Each row is a point on a landscape with many valleys, with its height.
From any point a ball rolls to the lowest of the 4 points nearest to it. It stops when none of these is lower. Distance is the straight distance between rows; heights are no part of it.
mez (h 395): [ 49  24  23  18  41  47 -34  52  67  23  37  20 -13  -3  32 -31   4  19
 -17  33   4  28  -4   1 -14 -37  25 -11  19]
Dov (h 353): [ 13  23 -15  20   0   0 -25  30  47  27  26  14 -17 -18  19 -11   8  19
  10  21  -4  18 -22   0  13 -35 -11  12  -5]
Zap (h 323): [-28  43 -24   6 -29 -17  -6   9  -1  40  23  23 -10 -15  23  22   1   3
  28  -4  31 -21  -7   8  32  -2 -22 -12  -9]
Sibu (h 322): [ -4 -18 -20  12  27 -35 -13  -8 -29 -31 -35 -31  17   4 -18 -22  23   0
 -13   8 -40   7  -1   0 -29 -13  -8  10  -3]
moni (h 367): [  1 -15   9  12  50  -9  -2  -1 -18 -43 -30 -26  12   3 -23 -30  25  -8
 -18  16 -27   7   9 -19 -50 -26   9   1   8]
lare (h 462): [-25   4 -44  -3 -34 -40  -8  -9 -31  24  -3 -13  10  -2  -6  14 -15  32
  20 -32  -1 -20 -23  25  25  20 -16  -8 -13]
Misu (h 108): [-14  11 -38   2 -29 -28 -13  -1  -4  30  12   1  -1  -8   4  10   0  25
  20 -10   0  -4 -23  14  26   0 -20  -4 -10]
korok (h 254): [ 20  14  34   2 -10  35  17  15  46   4  27  37 -10  -8   5   5  13 -16
  -5  13  28   7   8 -11  -1 -15   8 -12  10]
tid (h 271): [ 23  15  20   7  -1  28   5  22  45  12  29  20 -10 -10   8  -5  16  -2
   1  13  16  15   2 -14  -8 -19  -2 -12   5]
miba (h 416): [  0  -3 -23   3 -10 -16  -5  -2 -11   6   5 -14   1  -1  -6  -1  11  23
   4  -3 -18   6 -13  -4   3   2 -18  -3 -10]
dop (h 335): [ -4 -23 -34   6  28 -49 -21  -3 -28 -22 -44 -33  29   5 -20 -26  13  -1
 -12  10 -52   9  -5  21 -23 -10  -9  25  -2]
bor (h 316): [-14  25   1  -7 -29  -2   6 -10  -7  19  23  13  -5   0  12  15   1  -3
  21  -8  23 -12   3  -3  12  10 -21 -17  -8]
mufu (h 476): [ -6   6  -6  -4 -18  -6   8 -10 -22   3   6 -11   3   5  -4   5  10  11
  11 -11   4  -8   2 -10   0  15 -18 -12  -8]
zasaz (h 83): [ 32 -22  -9  19  39  -9 -27  22  14 -21 -14 -27   7  10 -10 -30   8  15
 -24  30 -46  19   0  -4 -25 -17   7  18  -2]
zoku (h 423): [ 13  37  22  24  -1  34   5  46  57  25  35  51 -15 -21  32   0  15 -10
   3  23  27   5   1  -7   3 -30   5  -7  10]
Kagod (h 166): [ -8   9  22 -21 -24  18  21 -25  -9   2  14  17  -5   4   8  21  -7 -24
  10  -9  33 -11  11  -7  11  21  -9 -12  -2]
sediz (h 299): [ -8 -14 -30   8   7 -35  -4  -6 -35 -15 -26 -28  14   4 -14 -10  13  14
  -7  -3 -36   3 -11   6 -11   4 -13   8  -6]
pefe (h 344): [ 15 -12  19   7  36  20  11  10   6 -32  -8 -13   7   1 -17 -20  23   0
 -18  12 -15  10   9 -31 -31 -13  11  -4   5]
tafo (h 22): [-15  26 -30   8 -24 -21 -14  10  13  34  22  11  -8 -18  12   9   8  18
  21   0   7   0 -22   8  28 -13 -20  -2  -9]
Bero (h 296): [-26  38  12  -7 -32  15  16  -7  10  21  17  52 -19 -13  37  39 -16 -40
  14   5  50 -17   6   4  20  16  -7 -11  -1]
zataz (h 529): [ 36 -11 -17  13  15  -6 -41  29  41  19  10  -9  -3   1   6 -20 -10  26
  -6  27 -37  23 -14  10   5 -26  -6  33  -3]
ferez (h 429): [  0  28  33   8 -23  29  18  11  46  14  25  65 -20 -15  26  27   1 -38
  -3  18  41  -5  10  -2  15  -7   6  -8   9]
fere (h 182): [-19  51   3  25 -17  17  17  44  31  31  30  65 -23 -28  46  28   9 -25
  11  20  36 -17   7 -10  27 -14  -9   2   0]
Sutom (h 377): [-19 -16  25   1  45 -13  14 -23 -40 -43 -35 -17  16  -1 -32 -27  23 -23
  -6  -2 -10  -3  23 -18 -51 -31   8  -7  15]
punog (h 366): [ -7 -27  35   1  55  10  20 -14 -19 -48 -29  -8  13  -2 -34 -24  21 -26
 -19   7  -8   5  29 -23 -52 -37  27  -5  23]
zefa (h 266): [-24  16  21 -25 -36  23  20 -42  -8   5   0  34 -18  -3  32  38 -29 -44
  11 -17  57  -5  -4  10  17  36  11 -12  -1]
Lil (h 464): [-16   3   4  -9  -9 -10  17 -23 -51 -13 -12 -17   5   9  -5   7  -1   4
  10 -24   5 -23  12 -11  -7  29  -8 -13  -8]
teme (h 346): [-14  -5 -31   2 -18 -35   3 -12 -40   2 -12 -23   9   4 -11   7   2  23
   7 -23 -16 -11 -10   9   6  19 -13  -9 -10]
pakup (h 509): [ 11  40   0  31   7  18 -15  49  55  34  32  35 -21 -23  37  -8  17   5
   6  24  14  11  -9  -4   8 -40  -1   3   2]
difen (h 143): [-20  11  14 -26 -25  11  23 -34 -36   0  -5  -3   1  10  12  20 -25 -16
  16 -28  35 -22  11   0   6  40  -1 -12  -9]
mol (h 573): [-31   5 -30  -2 -25 -40   5 -18 -60   4 -24 -35   9  13 -11  12 -29  27
  19 -44   7 -39  -6  25   9  43   0 -15 -26]
sizar (h 278): [-18  14   4 -19 -24  -2  15 -24 -40  -1  -3 -11   1   9   7  14 -15   0
  17 -24  21 -25   8  -2   3  35 -11 -17 -14]
liva (h 267): [  6 -14  40 -15 -11  36  25 -40   3 -26  -1  23 -25   1  -5  21 -13 -36
 -12  -4  32   5  15  -7  14  17  23  -3   8]
sozu (h 599): [-35   5   5  -8   4 -25  18 -30 -78 -28 -35 -31  15  11 -11   2 -10  -1
  13 -31   7 -32  18  -1 -20  28   7  -6 -10]
sedim (h 372): [ 46   6  34   6  31  57 -12  42  63   9  29  11  -4   0  15 -25  11  11
 -22  22   7  29   0 -11 -20 -23  29 -15  23]
gufut (h 450): [-43  16 -15  -7 -19 -28  14 -25 -64   3 -32 -47   9  18  -2  19 -50  19
  27 -51  34 -48  -4  20  -4  57  11  -8 -38]
muvoz (h 528): [  9 -10  47  -7 -10  41  20 -34  29 -23  10  38 -35   1  -4  26  -3 -39
 -20   6  39  11  15  -2  20   7  32  -8  12]
bezug (h 325): [-17   7  32 -17 -31  29  17 -45  11  -1   6  43 -28  -5  26  37 -20 -48
  -1  -4  52   2  -2   7  22  28  14  -9   4]
muza (h 551): [-22  -7  24 -15   6   2  31 -32 -57 -33 -19 -11   7   6 -10   1  -5 -19
   5 -19   8 -19  28 -14 -16  22   7  -3   3]
tadek (h 244): [ -7 -11  34 -23 -20  32  28 -48 -10 -21  -2  25 -23   2   6  25 -18 -40
  -6 -13  38   5   8  -1  17  29  21  -4   4]
medub (h 503): [-22   8 -20  -6 -28 -26   4 -19 -46   9  -4 -23   6   8  -2  15 -17  22
  17 -31  10 -28  -6  11   9  33  -9 -17 -17]
raz (h 59): [-13  39 -20  19 -14 -10 -14  25  29  38  28  27 -17 -24  25   8  16  10
  19  13  12   1 -17   3  25 -27 -19   6  -4]
Fov (h 315): [-35  29 -48   9 -31 -36 -20  19   7  46  11  21  -6 -22  17  16   1  15
  28  -9   7 -15 -32  27  54 -10 -21   3  -1]
nupo (h 369): [ 50 -26 -10  18  33  -8 -46  35  31   0  -2 -19   6  18  -2 -31 -12  23
 -20  35 -55  18   4  10 -11 -21   9  35   1]
Feb (h 368): [-21  21 -28  -4 -34 -24  -3 -11 -23  25  11  -6   0  -1   1  18  -7  22
  24 -21  15 -20 -14  14  23  18 -19 -17 -14]
Dosaf (h 342): [  1 -22 -21   8  42 -50 -30 -14 -27 -37 -53 -38  29   8 -28 -41  17 -15
 -14  20 -48   8   1  21 -37 -32  -2  21   1]
Kitu (h 257): [-13  17   7 -18 -28   6  17 -22 -21   8  11   4  -2   5   8  19  -9  -7
  19 -15  28 -17  10  -3  10  26 -13 -18 -10]
merit (h 364): [-10 -15  25  -2  24   2  26 -16 -36 -37 -21  -8   9   2 -21 -12  16 -16
  -6 -10  -4  -8  23 -25 -29  -2   4  -6   6]
romi (h 199): [-23   1  18 -23 -16   8  29 -39 -53 -16 -14  -7   3  12   4  16 -26 -21
  12 -28  29 -18  20  -6  -1  43   6  -4  -6]
kube (h 385): [ 28  12  12  10  10  24  -9  25  44  11  28   9  -6  -4  12 -15  13  12
  -2  20   3  20  -7 -14 -12 -21  -2  -7  -3]
noka (h 397): [ 26  -2   7   7  14  17  -3  14  26  -2  15  -8  -3   0  -3 -16  16  13
  -6  14  -8  16  -3 -22 -18 -13  -4  -7  -2]
Zazu (h 566): [ 27  22  -4  20  16  13 -32  37  57  29  29  17 -19 -15  27 -18   9  20
   1  28  -4  20 -16  -1   3 -37   0   8  -2]
pek (h 314): [-37  18 -49  -1 -38 -42 -14   5 -13  44   4   3   2 -14   3  21 -20  25
  31 -28  13 -31 -34  33  48   9 -14  -8  -7]
Peb (h 326): [ -2 -10 -12   8   9 -20   7 -10 -30 -23 -17 -24   8   5 -13 -10  22   9
  -5  -3 -23   0  -2 -12 -21   2  -9  -4  -5]
vimun (h 393): [ 25 -33  46  -1  47  43  25  12  15 -43 -11   4   4   0 -30 -11  17 -19
 -35   8   2  15  30 -23 -27 -24  46  -7  33]
vabe (h 363): [ 27  -7  14   8  23  22   6  17  22 -14   8 -12   2   2  -7 -17  19   7
 -14  13 -11  16   1 -26 -25  -9   7  -7   2]
Bikap (h 354): [ 21 -18  24   8  60  24   3  20  11 -38 -13 -19   9   5 -17 -31  22  -1
 -27  22 -17  14  13 -27 -46 -26  27  -4  17]
Lita (h 321): [-40  47 -41  21 -25 -30 -12  30   5  46  17  34 -17 -25  35  24   6   7
  28   3  21 -23 -19  11  54  -9 -14   3  -4]
koli (h 327): [  5   2  24 -11 -11  17  22 -11   1  -7  13  10  -3   5  -5   7   8 -12
   4  -6  15  -5  12 -18  -3   5  -8 -13   1]
Pama (h 411): [-16 -26 -53 -13 -13 -31 -26  14   2  33  -9 -14  25  -3  -9  -3 -16  22
   9 -12 -41   7 -28  29  30   3 -26  33   1]
dele (h 560): [  4   2  39 -13 -22  32  21 -24  20  -8  13  35 -17   1   4  22  -5 -37
  -3   2  37   2  12  -7  15  14  10  -8   6]
noz (h 215): [-22  17  15 -28 -33  15  19 -35 -18   9   4  12  -5   2  22  27 -25 -29
  18 -20  47 -14   5   5  14  36  -4 -12  -7]
begak (h 42): [ 57  -5  -2  18  31  11 -52  42  49  14  19  -8 -10  12  11 -32 -12  32
 -14  35 -34  21  -8   5  -5 -31  14  22   5]
Zaf (h 347): [ 11  29  25  10  -9  29  12  27  49  19  33  45 -14 -15  19   8  12 -17
   2  17  31   3   7  -7   4 -21   3 -10   6]
zusil (h 333): [-30  36 -31   2 -35 -25  -7  -1 -10  37  19   9  -6  -9  14  21  -7  15
  30 -11  23 -23 -14  15  32   6 -20 -16 -12]
resu (h 21): [-11   3  22 -24 -20  14  26 -30 -28  -8  -1   2  -1   7   6  16 -13 -19
   9 -18  27 -15  15  -9   5  33   1 -10  -4]
Natus (h 94): [ -5  41  -1  17 -12   8   2  28  33  30  36  40 -14 -21  27  11  16  -5
  18  17  25  -3  -1  -5  17 -26 -15  -3  -3]
Sas (h 495): [  8  11  -1   5  -9   5   1   7  15  11  21   0  -2  -2   0  -2  15  11
   6   5   1   8  -5 -12  -2  -8 -16  -9  -7]
voze (h 384): [ 32 -28  50  -4  21  48  29  -2  26 -34   1  21 -12   0 -23   6   9 -21
 -32   6  19  13  25 -19  -1 -12  45  -8  27]
binu (h 269): [ -2   1 -36   4 -16 -21 -24  11  15  26   9  -3   1 -11   2  -2   2  25
  11   5 -20  13 -27  10  23 -13 -21  15  -5]
fafep (h 417): [-13  13  36  -3 -23  33  17 -34  31  -2  11  61 -42 -12  26  45 -13 -54
 -10   8  53   5   0   8  24  14  21  -8   8]
Tikof (h 365): [ 24 -15 -25  11   3 -13 -31  18  24  12   2 -14   1   0  -1 -15  -3  22
  -4  20 -39  22 -18   6   5 -14 -13  27  -9]
vima (h 453): [ 40   7  10  14  24  30 -24  31  53  11  25  -1  -9  -2  12 -24   9  22
 -10  27  -7  24  -9  -9 -15 -24   8  -1   3]
bivam (h 163): [ -3  27   0   4 -19   5   4  11  20  23  31  20  -9 -11  13   9  14   0
  16   8  19   2  -4  -8  10 -15 -19 -10  -7]
parez (h 331): [  0 -19 -15  15  38 -36 -22  -8 -24 -38 -42 -33  17   3 -22 -33  19  -7
 -15  20 -44  10   2   2 -40 -25   0  13   0]
kage (h 489): [ 15  -1 -16  10  -1  -3 -12   8  15   9  14 -10  -1  -3  -1  -8  12  23
   1  11 -18  16 -15  -8  -1 -11 -13   4  -9]
Pabis (h 235): [-15 -30 -50  -5  -2 -44 -11   2 -24   8 -27 -24  29   4 -11  -6  -8  20
  -4 -16 -45   3 -17  25   7  12 -19  21  -5]
kep (h 207): [  3 -29 -41  -8   0 -22 -36  26  23  33  -4 -11  20   4  -6 -14 -19  21
   4   8 -51  13 -14  23  26 -13 -25  51   0]
fis (h 204): [-30   5  20 -31 -32  19  24 -46 -36  -5 -10   3  -6   2  24  27 -40 -32
  13 -32  50 -12  -1   7   8  51  18  -6  -8]
Lud (h 300): [-32  42  -5  -7 -35  -2   8  -4   0  33  20  29 -12  -8  33  31 -16 -18
  23  -3  46 -24   2  10  22  14 -20 -18  -9]
fol (h 415): [ 15   0  17  -1   0  15  13   4  12  -8  15  -2   0   3  -7  -5  19   2
   2   4   2   7   5 -24 -12  -4  -5 -11  -3]
tovi (h 391): [ 23  -3  38  -4   2  35  21   9  32 -11  19  15  -3   0  -7  -1  16 -10
  -6   6  15  10  13 -21  -8  -9   9 -12  10]
dabam (h 320): [-31  50 -18  10 -28  -9  -1  16   2  38  28  34 -15 -18  35  26   2  -6
  27   3  35 -23  -1   4  33  -2 -20 -11  -7]
golu (h 371): [ 39   7  42   2  16  54   5  33  62   4  26  30  -8  -4   5  -9  13  -4
 -20  16  22  23   7  -6 -13 -23  29 -17  24]
voge (h 255): [  4 -36 -38   2  19 -39 -27  16  -1   3 -32 -28  31  15 -13 -18  -4   8
  -9  12 -66  12   0  27  -5  -1 -19  46  -2]
Gemeg (h 336): [ 11 -15 -20  11  10 -15  -6   2  -7 -10  -7 -23   5   1  -8 -13  15  18
  -8  10 -34  13  -9  -8 -13  -2 -12   5  -9]
sim (h 408): [-10 -22 -48 -12 -14 -27 -28  18  12  34  -5 -10  19  -3  -3  -6 -17  20
   9  -3 -40   9 -29  26  30  -5 -26  39   0]
fud (h 216): [-17   5 -46   0 -25 -29 -22  10   8  36  12   0   3 -12   1   5  -4  24
  17  -8 -13   1 -33  20  35  -7 -21  12  -1]
maral (h 319): [-18 -12 -31   7   6 -46  -5 -12 -51 -17 -36 -32  19   6 -15  -9  10  13
  -4 -16 -35  -8 -10  14 -14  11 -10   3  -7]
soz (h 400): [-28   4  15 -14  -3  -7  25 -32 -65 -23 -23 -21  10  13  -1   9 -16 -11
  13 -30  15 -28  19  -6 -14  37   7  -6  -9]
Tizak (h 198): [ 29 -19 -16  14  21 -10 -28  16  17  -6  -7 -24   4   6  -5 -22   1  19
 -14  24 -46  22  -8   1 -11 -12  -5  24  -6]
zali (h 790): [-25  -2  -3   4  19 -35   4 -25 -64 -35 -37 -29  16   4 -20 -16  18  -4
   1 -15 -16 -14   8  -5 -34  -4   1  -5   0]
bem (h 96): [  7  19  20  -2 -17  20  14   7  26  10  27  27  -7  -5   6   9  12 -10
   8   7  23   1   6 -11   3  -7  -6 -12  -2]
gisot (h 386): [ 39 -23  46  -2  49  56  13  28  38 -32   2   0   0   3 -16 -17  15  -5
 -40  13   3  24  24 -20 -25 -20  53 -13  40]
Munar (h 270): [ -6 -26 -42   0  -2 -36 -14   3 -18   3 -22 -23  19   2 -11  -7   3  18
  -6  -7 -43   8 -15  17   5   5 -18  19  -6]
bafe (h 328): [-13 -15 -24   9  24 -46 -13 -16 -44 -32 -47 -33  21   4 -20 -25  20  -3
  -9   1 -39   3  -3  12 -31 -13  -5   8  -1]
kaz (h 471): [  7   2  -2   1 -10   0   4  -1  -2   1  13  -8  -1   2  -5  -1  14  14
   3   0  -6   4  -6 -14  -3  -2 -19  -7  -9]
rami (h 735): [-38   2   1  -1   8 -40  10 -32 -81 -30 -45 -31  19   8 -19 -11   3   0
   7 -28  -5 -25  14   4 -33  11   4  -6  -3]
pena (h 440): [ -3  -8  40 -10 -15  38  17 -49  18 -19   7  40 -40  -2   6  32 -12 -45
 -17  -2  49  11   4   0  24  17  30  -4  10]
Nuru (h 357): [ 30  -6  -9  15  17   7 -20  20  31   1  12 -15  -4  -1   0 -20   9  23
 -11  23 -26  21 -12  -9 -12 -15  -4   7  -7]
lalu (h 535): [-33   3 -49  -4 -40 -48  -8  -3 -33  34 -11 -15  13   1 -10  16 -38  33
  30 -47   8 -39 -33  40  35  28  -7 -11 -16]
kof (h 156): [-18  -4  28 -27 -21  24  26 -46 -34 -16 -11   6  -6   6  10  21 -28 -33
   5 -23  36 -10   9  -2   8  43  16  -2  -1]
vifu (h 352): [ 37   3  30   2  18  44   5  27  50  -1  26  11  -2  -1   2 -16  15   2
 -15  14   9  20   5 -17 -17 -18  14 -16  14]
Veluf (h 330): [-13 -22 -33   6  20 -49 -13 -10 -42 -25 -45 -32  25   5 -22 -21  16   0
 -10  -1 -44   3  -8  20 -23  -5  -7  14  -4]
ket (h 571): [-33  10 -37  -5 -35 -40   3 -16 -45  23 -13 -26   7   9  -6  19 -43  32
  27 -48  19 -45 -19  32  22  43  -4 -18 -28]
gafov (h 176): [-34  13   6 -27 -25  -1  21 -35 -53   4 -15 -25   5  11  15  23 -44  -6
  22 -40  45 -34   2  10   1  55   5 -11 -23]
dimi (h 378): [-15 -15 -50  -7 -23 -35 -17   5  -6  30  -2  -9  14  -4  -7   2  -7  25
  12 -15 -28   2 -30  23  28   5 -24  12  -4]
kaga (h 383): [ -1  11   3  -7 -21   3  13  -9  -5   8  17   3  -1   1   4  10   9   1
  12  -4  14  -4   3 -12   4   7 -18 -15  -6]
lifo (h 490): [ 22   7  -1  11   4  12 -12  15  32  11  23  -2  -7  -7   4 -12  14  19
  -1  18  -8  20 -10 -12  -8 -20  -8   1  -7]
Foz (h 544): [ 14   8 -28  13  -5 -10 -34  23  38  29  15   2 -11 -13  12 -10   1  22
   9  18 -19  21 -26   9  19 -28 -11  24  -6]
Vimu (h 184): [ 15 -35 -31  -5  15 -25 -36  32  23  21 -12 -17  23  12 -10 -20 -17  16
  -2  13 -66  10  -2  24  14 -15 -21  55  -1]
nira (h 362): [-24  26 -18  -8 -33 -18   3 -18 -27  26   9  -6  -4   2  10  21 -18  12
  26 -23  27 -27  -5  10  18  24 -19 -22 -18]
sube (h 301): [-10  -2 -35   2 -23 -28  -6  -6 -20  15   1 -15   5  -2  -7   5   2  27
  10 -17 -14  -3 -17  13  16  10 -19  -6 -10]
Dibi (h 220): [  9 -10  35 -15  -5  27  28 -15  -1 -20   8  15  -5   5 -10   6   5 -21
  -5  -4  14  -1  21 -19  -1   6   7  -9   7]
nere (h 543): [-30 -14 -60 -12 -29 -42 -12   6 -13  41  -8 -10  24  -7  -9   5 -21  27
  18 -35 -17 -16 -37  37  39  17 -18   7   0]
gufif (h 348): [  1  -1  16  -8  -7   9  23 -12 -16 -13   4  -2   3   5  -7   0  11  -6
   2  -8   4  -4  14 -21  -9  10 -10 -11  -3]
luko (h 349): [ 49  19  14  15  36  37 -37  44  61  21  34   6 -14   1  25 -32   0  21
 -15  34  -5  27  -9  -4 -13 -35  17  -4  11]
sugi (h 359): [  6 -19  24   8  60  10   5   5  -6 -45 -26 -19  15   2 -26 -33  24 -13
 -21  16 -16   7  19 -27 -52 -32  19  -3  19]
muf (h 392): [ 14 -40 -18  -4  36 -42 -35  39  16  14 -33 -26  41  32 -20 -31 -10   6
  -2  20 -86  -2  26  29  -7 -20 -16  66   8]
sumat (h 399): [-12  -3   9  -6   0  -8  21 -19 -46 -20 -12 -17   6   9 -10   0  11   1
   5 -13  -2 -12  14 -17 -16  14  -9 -10  -4]
bidem (h 376): [-12 -13   1  10  44 -27  -9 -27 -38 -44 -43 -32  17  -1 -28 -38  27 -13
  -9   9 -25   2   7  -7 -55 -34   2  -1   6]
noga (h 398): [-28  27  -3 -19 -34  -4  10 -25 -30  20   7  -4  -1   5  19  27 -28  -5
  28 -26  43 -28  -1  11  13  37 -11 -19 -18]
riki (h 337): [-16  36  23  10 -25  26  17  16  34  16  23  73 -28 -20  37  36  -5 -43
   0  19  45 -10   8  -3  22  -2  -1  -4   6]
gud (h 223): [-12  32  13  -3 -27  13  12   3  20  22  26  41 -11 -10  24  23   0 -25
  13   7  37  -8   9  -3  14  -4 -13 -11  -1]
Fogi (h 454): [ 15 -28  48 -11   9  41  30 -33   5 -38  -3  23 -22   2 -25  17  -3 -33
 -23   1  23   5  26 -14  10   2  38  -3  16]
gudo (h 298): [ 13 -12  32  -7   9  24  28  -4   0 -24   1   1   2   2 -14  -2  12 -12
  -8   0   4   0  18 -27 -14  -1   6  -8   8]
febi (h 504): [-17   7 -11  -7 -16 -21  10 -21 -48  -3  -7 -21   6  11  -5  12  -5  15
  11 -26   6 -22   3  -1  -2  29 -10 -15 -14]
lupu (h 309): [ 10 -20 -22  15  23 -25 -16   6  -7 -20 -26 -30  14   7 -14 -21  14   9
 -17  18 -46  14  -7   2 -19  -9  -7  17  -5]
Tumok (h 292): [-30  12 -50  -2 -33 -39 -19   7  -5  43   6   7   3 -15   2  13  -9  23
  26 -20   0 -15 -35  29  47   1 -20   1   0]
keki (h 234): [ -6  -3  19 -13 -12   5  26 -20 -32 -15  -2  -3   0  10  -6   7   0  -8
   7 -14  12 -11  17 -17  -5  21  -7 -10  -3]
Kibis (h 197): [ 57   0  11  15  43  29 -44  38  48   2  20 -11  -8  13  13 -35  -3  32
 -25  37 -28  25  -2  -4 -21 -25  19   4   7]
Ruta (h 274): [-21  33   8 -12 -33   6  12 -13  -4  24  21  23 -10  -3  25  24 -12 -19
  21  -5  40 -17   6   5  14  14 -16 -18  -9]
Lizef (h 407): [-22  -8 -32   3 -15 -48   3 -15 -60  -5 -29 -30  17   8 -13   3  -5  23
   9 -31 -16 -21  -7  20  -1  26  -5  -9 -13]
Lole (h 37): [-18 -18 -45   1 -13 -45  -6  -6 -39   6 -21 -25  18   2 -13   0  -4  25
   4 -24 -30  -8 -18  23   6  20 -16   3  -7]
roku (h 334): [ 12 -13  -3  15  28  -6  -3   5  -4 -25 -11 -25   6   4 -12 -20  20  10
 -14  15 -27  11  -1 -21 -29  -9  -1   1  -3]
fozuv (h 192): [ 39 -13   6  18  47  16 -26  28  25 -21  -2 -24   2   8  -5 -32  10  18
 -24  32 -31  17   2 -15 -32 -17  14   7   2]
kedur (h 295): [  1 -19  38 -11  14  23  34 -18 -20 -36 -10   6  -2   2 -22   2   6 -27
 -12  -3   8  -2  28 -24 -13   2  16  -3  11]
Tuv (h 105): [ -8  13 -29   8 -22 -15 -17   5  10  25  20   2  -4 -12   4   3  10  21
  15   2  -5   7 -20   4  18 -10 -20   0  -6]
Sepi (h 324): [ -8 -30 -52  -9  -7 -35 -20  12  -2  22 -15 -18  24   1  -8  -7 -13  20
   2  -9 -47   7 -22  26  20   4 -25  32  -3]
nevu (h 370): [ 45  -6  28   3  44  50 -10  36  45 -12  16  -8   2   8   1 -30  12  13
 -31  22  -6  24   7 -21 -29 -18  28 -11  20]
zusi (h 273): [ 15 -22 -32   8   8 -25 -23  14   7   2 -11 -23  11   4  -8 -14   0  18
 -11  14 -48  19 -14   8   0  -6 -15  27  -5]
zab (h 345): [ 45  -6  -1  18  29  14 -35  30  40   3  14 -13  -7   7   6 -27   0  27
 -16  31 -29  25  -6  -7 -16 -22   9  10  -1]
lofi (h 626): [-35 -13 -61 -17 -26 -38 -21  16   1  48  -5   1  22 -11  -5   5 -20  22
  23 -25 -19 -12 -40  37  48   7 -22  19   4]
zug (h 381): [ 44 -13  46  -3  33  58  10  27  51 -19  14   9  -4   1  -8 -15  14   0
 -34  12  12  26  17 -16 -18 -19  42 -15  33]
dis (h 332): [-32  13  -2 -15 -15 -16  18 -29 -65  -7 -23 -30   5  13   2  15 -29   8
  21 -38  21 -36   8   8  -5  50   3 -12 -22]
loko (h 272): [ -5 -33 -45  -3   9 -38 -22  10  -9   8 -25 -25  26   7 -12 -11  -8  14
  -6  -1 -56  11 -11  24   5   6 -23  36  -3]
remu (h 351): [-29   0  27 -10 -25  34  20 -66  -2  -7   3  36 -43 -13  29  44 -21 -50
  -8 -18  61  12 -14   9  24  36  39 -10   3]
razam (h 448): [ 33  25  15  18  23  34 -23  44  64  25  34  20 -12 -12  25 -20   9  15
  -4  25   9  22  -7  -7 -10 -36   7  -5  10]
bizu (h 501): [ -6  15  36  -8 -28  31  17 -16  26   3  19  51 -24  -5  18  32  -7 -44
  -2   7  43   0  10   1  18   8   8  -9   6]
bif (h 350): [  4  -8  14  -1  12   5  19  -6 -18 -26  -5 -12   7   4 -15  -8  17  -3
  -6  -2  -9  -1  11 -27 -22   2  -6  -8   1]
terur (h 65): [  2 -11  37 -20  -9  26  30 -31 -11 -26  -2  17 -10   6  -7  15  -8 -32
  -3  -9  23  -1  21 -16   6  18  12  -6   8]
sapeg (h 382): [ 26  -3  49  -3  -4  46  17   5  50  -9  20  39 -18  -2  -6  11   7 -23
 -19   9  31  11  15  -8   7 -11  28 -13  19]
fovaf (h 329): [ 22 -16  43  -9   5  39  26  -7  20 -24   6  18  -7   2 -15   4   9 -22
 -18   4  16   7  20 -19   0  -4  23 -10  16]
zun (h 280): [ 33 -32 -24   6  19 -20 -40  33  30  14  -9 -17  13  13  -7 -23 -17  17
  -9  23 -62  13   1  18   7 -20 -10  50  -1]
bil (h 338): [  3 -20  32  -1  29  15  28  -8 -19 -38 -15  -6   5   0 -25  -8  17 -18
 -12   0  -4   0  26 -28 -29 -12  14  -5  13]
tek (h 224): [ -2 -21  40 -17   5  23  36 -28 -28 -38  -9  10  -8   4 -16   8  -7 -33
 -10  -9  13  -4  28 -17  -2  12  19   0  11]
danu (h 396): [-30  19  26  -2 -30  29  16 -33  22   5  10  63 -38 -12  40  51 -19 -56
  -8   1  57   2  -4   9  27  24  15  -8   7]
vuso (h 488): [-44  10  -5  -8  -6 -31  17 -29 -82 -17 -39 -42  15  14  -6  10 -29   9
  20 -42  19 -44   7  10 -19  43  13  -6 -22]
noro (h 358): [ 35 -12  21   7  38  34   0  24  31 -22   6 -13   4   5  -7 -25  19   8
 -23  19 -12  19  11 -27 -30 -15  15  -6  11]
lapu (h 390): [ 37 -27  50   0  34  54  23  15  33 -35   0  12  -6  -1 -23  -3  15 -11
 -36   8  13  17  27 -19 -12 -18  50 -12  34]
Sarer (h 294): [ 27 -36 -22  12  37 -35 -35  27  13  -5 -28 -28  27  22 -18 -29  -6   5
 -16  29 -72  11  14  23 -13 -19  -4  47   1]
zesi (h 422): [ 33 -34  53   4  37  53  23 -10  22 -45  -4  16 -26   0 -34  14   8 -18
 -46  12  21  17  34 -14   1 -20  69  -8  35]
naf (h 211): [ 32 -30 -19  18  34 -25 -34  22  13 -13 -24 -27  14  15 -14 -27  -2  10
 -20  32 -61  17   4  11 -18 -17   0  38  -3]

For each start below, name the point where the ball stops.
fafep -> resu
lapu -> bem
noro -> zasaz
bizu -> resu
vuso -> resu
dabam -> bem
Peb -> Lole
Sutom -> terur
gisot -> bem
riki -> tafo
punog -> terur
